Points on a hilly landscape, in no order, each with its height.
From any point a ball rolls to the lowest of the 2 points nearest to it. It stops when none of these is lower. Distance is the straight distance between rows; heights are no part of it.
j547: [158  77 132 153 160 115 118 105  95 146 155 168 109 113  79 141 113 119
 122 157  62]  height 28.3
j200: [146 108 118 143 116 104 123 165 134 133 131  76 202  75 133 168  87 183
 151 148 149]  height 30.2
j626: [136 191 143  70 106 133 125 127 153 130 100 124 103 171 131 133 116 103
 115  83 126]  height 2.7
j388: [ 84 113 131 135 179 119 102 133 112 141 121 182  98 174 149 119 166  55
 104 140 103]  height 46.5
j907: [153 127 157 130 118 142 142  85  81 124 166 159  73 126  72 116 127 154
 108 117  96]  height 16.2
j909: [144 103  91  89  99  95 112 156 154 140 119 163 123  53 140  93 121  97
 164 185  94]  height 59.1
j47: [147 105 158 153  82  78 140 106 132 147 145  70 159  33 126 133  78 139
 115 111 121]  height 27.1
j4: [158  85 151 171 157 109 131 111  98 137 178 126 133 109 110 170 129 163
 106 132  71]  height 24.4
j341: [109  94 107 160 134 124 154 117 142 127 100 105  80 125 118 176 141 128
 116 133 107]  height 37.8
j571: [138 201 145 115  92 126 164 103 148 134 118 113 158 127  96 140  54 119
 123  85 153]  height 40.2
j794: [149 118 109 108 126 101  93 168 133 149 134 147 200 104 153 131  98 104
 167 156 111]  height 54.1
j406: [158  82 111 125 140 116 116 122 139 142 123 164  98 100 107 138 130 101
 131 162  65]  height 31.1
j540: [ 88 168 171 136 133 122 185 110 122 105 154  96 144 173 141 176 151 140
 134  97 105]  height 25.7
j886: [101 169 124 122 146 137 145 157 111 130 123 138 138 198 135 172 147 120
 156 146 111]  height 50.2
j408: [110  94  74 162 113 178 154 131 158 120  69 110  43 113 107  94 164 117
 108 150 172]  height 39.5
j468: [174 149 166  56 109 100  96 138  90 149 176  79 181  99 133  90  88 162
 165 123 128]  height 44.2
j124: [146 165 160 132 136 167 112 118 115 135 130 106 143 172 126 147 110 171
  82  75 165]  height 30.9
j825: [153 130 163 116  78 113 118 120 123 125 153  48 150  52 129 112  88 166
 108 100 166]  height 18.8
j140: [146 127  93 167 102 120 141 134 137 137 113 119 204  75 107 154  50 158
 147 135 173]  height 34.7
j76: [121 122 105 137 129 148  83 142 149 126  90 150 115 141 151  85 147 112
  95 115 178]  height 42.4
j390: [114 155 153 144  83 135 190  88 133 113 131  93 105 123  99 130 129 139
 129 109 131]  height 25.6
j899: [128 180 159 118 131 124 134 111 132 125 140 115 181 158 129 140  93 140
 110  73 154]  height 35.2
j549: [164 144 180  69 107 106  98 113 109 150 170  42 158  75 157 100  87 182
 130  99 150]  height 31.2
j455: [103 119  88 194 154 177 155 128 115 133  91 138 103 155  88 128 122 133
 111 133 188]  height 25.8
j40: [124 134  96 182 107 189 161 108 111 120 111 139 133 142  76 111 106 165
 142 116 194]  height 27.5
j709: [ 89 183 146 105  74 130 162 110 144  82 126 134 120 137 145  59 151 109
 139 131 177]  height 29.0
j474: [133 106 131 138 171 131  75 140 154 143  98 112 110 150 146 181 131 102
  61  84 111]  height 62.5
j52: [108 118 108 128 101 161 137 121 154  99  93 105  35 123 126  81 187 115
  87 133 163]  height 40.3
j14: [145 159 177  18 119  93 103 127 135 131 155  86 122 104 163  99 134 127
 159 119  91]  height 45.7
j958: [119  98 150 129 154 111  71 131 120 126 147 124 151 132 192 110 181 135
  86  98 131]  height 16.9
j97: [149  95 107 109 142 171 118 157  84 116 143 147  47 142  91 112 167 155
 147 169 102]  height 16.5
j198: [114 129 126  99 120 155  94 121 146 112 103 134  60 153 157  78 184  92
  80 111 153]  height 41.2
j139: [112 148 138 126 124 108 175 106 110 128 146 191 143 169 103 116 124  96
 171 163  86]  height 41.6
j518: [175 145 122 113 135 147  77 129 116 140 134 164 165 128 116  94  86 156
 112 117 165]  height 46.3
j413: [109 177 150 123 126 140 162 106 162 118 101 123  94 184 114 155 125  96
  99  83 123]  height 16.3
j716: [168 102 107 114 129 136  97 154 166 132 104  75  76  82 128 180 128 164
 110 120 115]  height 61.6
j941: [ 98 110  87 189 183 153 160 136 136 162  73 139 109 170  92 177 108  80
 104 144 116]  height 31.0
j730: [106 127 175 142 142 130 145 122  91 111 166  97 138 157 154 162 159 164
 122 100 118]  height 29.1
j777: [167 157 150  58 119 119 106 124 114 128 153 131 114 125 126 106 129 151
 139 127  96]  height 35.7
j9: [171 141 162  96 112 130 120 101  91 114 178 126 102 108  85 105 127 180
 137 129 107]  height 25.5
j887: [151  60  55 175 156 155 152 139 150 143  80 123  93  84  74 167  86 142
 133 156 124]  height 33.4
j371: [133  91 114 132 149 128  68 163 121 133 147 133 148 136 160 127 164 155
 135 146 131]  height 23.6
j614: [118 141 160 142 109  97 184  90 117 116 155 175 136 103 112 116 136  99
 170 161  84]  height 44.5
j249: [136 187 151  96  71 126 167  95 139 122 134 106 117 101  94  91  84 121
 130 113 151]  height 33.3
j203: [ 89 139 179 133 133 105 144 117  96  99 180 113 155 164 185 104 198 148
 133  98 142]  height 32.1
j596: [133  69 157 175 122  88 128  97 124 137 154 105 152  64 141 156 130 151
 115 120 102]  height 27.9
j370: [146 106 129 118 147 161  86 141 154 142  95  82  67 140 130 175 142 144
  73  99 113]  height 62.1
j432: [161  89  57 142 137 140 125 168 153 147  91 129 132  95 100 171  94 130
 164 180 118]  height 34.8
j437: [ 58 116 122 155 138 131 145 153 100 108 143 153 127 181 164 103 207 111
 152 166 142]  height 47.7
j386: [101  83  79 174 144 166 140 144 144 131  78  98  48 135 121 151 167 119
  98 147 146]  height 38.9
j327: [172 170 117 105 120 164 120 168 126 126 125  90 155 141 104 190  93 193
 146 133 152]  height 55.5
j121: [ 47 122 126 157 120 119 178 141 137  92 132 124 118 157 175 124 198  88
 146 152 135]  height 47.0
j849: [152 142 170 122 133  85 104 105 102 153 173 161 211 111 139 102  84 126
 135 106 119]  height 34.4
j501: [ 90 151 157  78 109  78 136 128 155 101 134 107 165  98 196  89 141  84
 139  99 120]  height 43.4
j989: [128  81  75 181 160 196 124 146  76 121 122 146  91 133  85  98 143 161
 126 156 179]  height 24.2
j210: [ 93 126 110 189 172 188 153 143  95 138 110 127 129 194 101 171 131 136
  91 125 171]  height 27.0
j141: [102 137 125 171 175 155 154 117 128 160  90 127 121 201 103 203 104 109
  90 112 118]  height 28.9
j670: [183  90 111  95 119 108  91 151 155 145 132  98 107  53 125 158 116 149
 142 159  82]  height 60.9
j397: [ 88 162 163 129 112 129 185  91 123 110 130 117  82 170 112 143 152 115
 118 112 111]  height 21.1
j411: [147  98 101  98  92 104 124 142 152 122 117 109  78  56 128 120 154 131
 159 179  95]  height 60.1
j836: [123 115 145 165 126 154 125  97  92 128 157 149 110 139 111 105 139 141
 104 123 145]  height 21.3
j930: [164 117 150  73 140 110  79 127 117 136 155 167 118 123 135  81 144 122
 136 144  98]  height 41.9
j380: [153 116 130 113 131 163 142 115  86 112 146 131  38 136  64 145 151 150
 118 130  89]  height 8.4
j978: [139 134 114 133 144 147  57 125 132 130 112 180 155 151 138  81 113 116
  88  97 168]  height 43.7
j482: [129 112 132 123 121  99 126 134 158 140 115 132 123 121 146 157 121 105
 124 128  91]  height 34.9
j780: [ 93 173 112 118 129 122 160 123 148 123 108 185 126 162 135 113 120  55
 153 143 115]  height 37.0
j898: [124 142 173  43 126  69 125 119 155 127 144 116 137  94 183 102 141  84
 141 109  81]  height 48.3
j105: [124 141 171 111  92 104 182  89 103  96 181 144  99 124 117 100 163 135
 163 154  90]  height 47.2
j238: [159  91  79 141 140 156 116 142 112 119 122 146  82 103  90 116 128 158
 137 152 147]  height 21.8
j838: [150 154 112 103 138 138 123 153 127 132 133 121 131 154 120 180 116 163
 159 139 118]  height 53.2
j71: [103 144 145 141  97 148 144  95 104 105 146 162 115 151 121  70 157 127
 127 136 162]  height 24.3
j869: [ 83 187 135 111 104 123 155 112 161  92 109 179 146 160 152  66 139  74
 142 118 162]  height 32.9
j848: [ 98 170 190 100 114  88 163  88 143  96 153 104 164 122 182  96 144 108
 133  62 127]  height 37.7
j347: [172 120 103 112 151 125  66 163 134 162 116 161 170 127 126 146  93 128
 122 123 119]  height 49.8
j350: [147 165 186  70 105  85 122 100  96 132 174 129 179 103 138  74  89 116
 153 103 103]  height 44.4
j572: [100 142 114 132 170 136 106 150 124 141 104 159 141 206 154 147 142  86
 110 114 125]  height 48.1
j287: [135 111  89 138 111 133 106 181 145 116 113  77 173  90 158 167 124 185
 158 157 167]  height 24.8
j301: [128 195 162  59 120 141 113 125 134 115 138  92 126 170 161 107 152 144
 131  82 156]  height 22.5
j220: [126 114  66 147 108 108 161 162 156 134  99 137 173 103 117 165  91 118
 198 189 116]  height 38.2
j598: [ 62 127  98 169 126 112 179 143 167 109 101 124 154 150 166 133 160  96
 163 154 153]  height 46.0
j975: [136 108 140 172 153  93  98 112 116 146 142 166 194 115 147 126 107 130
 103  96 130]  height 26.4
j467: [151 125 116  93 109  75 114 146 161 148 128 152 173  78 133 110  91  71
 159 163 104]  height 57.4
j831: [133  92 143 109 165 126  70 128 109 143 144 189 116 144 145  99 161  91
 110 141  81]  height 45.0
j492: [113  63  75 200 166 142 146 128 154 156  75 145 111 112  93 152  98  98
 123 154 128]  height 32.4
j800: [ 96 144 114 147 109  99 170 136 155 116 123 137 176 134 136 146 117 117
 183 156 127]  height 43.1
j194: [140 120  70 184 128 151 158 133 128 135 105 146 166 116  84 139  68 159
 154 152 177]  height 30.8
j144: [129  86  71 145 125 140  81 183 147 125 115 117 152 107 162 129 153 158
 132 158 174]  height 20.0
j726: [109 119 165 147 173  95  95 111 117 127 147 159 179 144 173 105 146  97
 101  79 114]  height 21.9
j275: [130 152 116 149 163 194 107 155 117 144 108 112 119 191 125 168 133 155
  84 110 166]  height 28.4

For each start below, name the point where the ball stops.
j800 | j455
j716 | j4
j571 | j626
j838 | j380
j518 | j4
j386 | j4

Write out the way that a ball takes from each point below.
j614 | j139 j780 j869 j709 j71 j836 j907 j380
j370 | j716 j670 j411 j909 j467 j794 j347 j518 j978 j76 j198 j52 j408 j386 j341 j482 j406 j547 j4
j121 | j598 j800 j220 j432 j887 j492 j941 j141 j210 j455
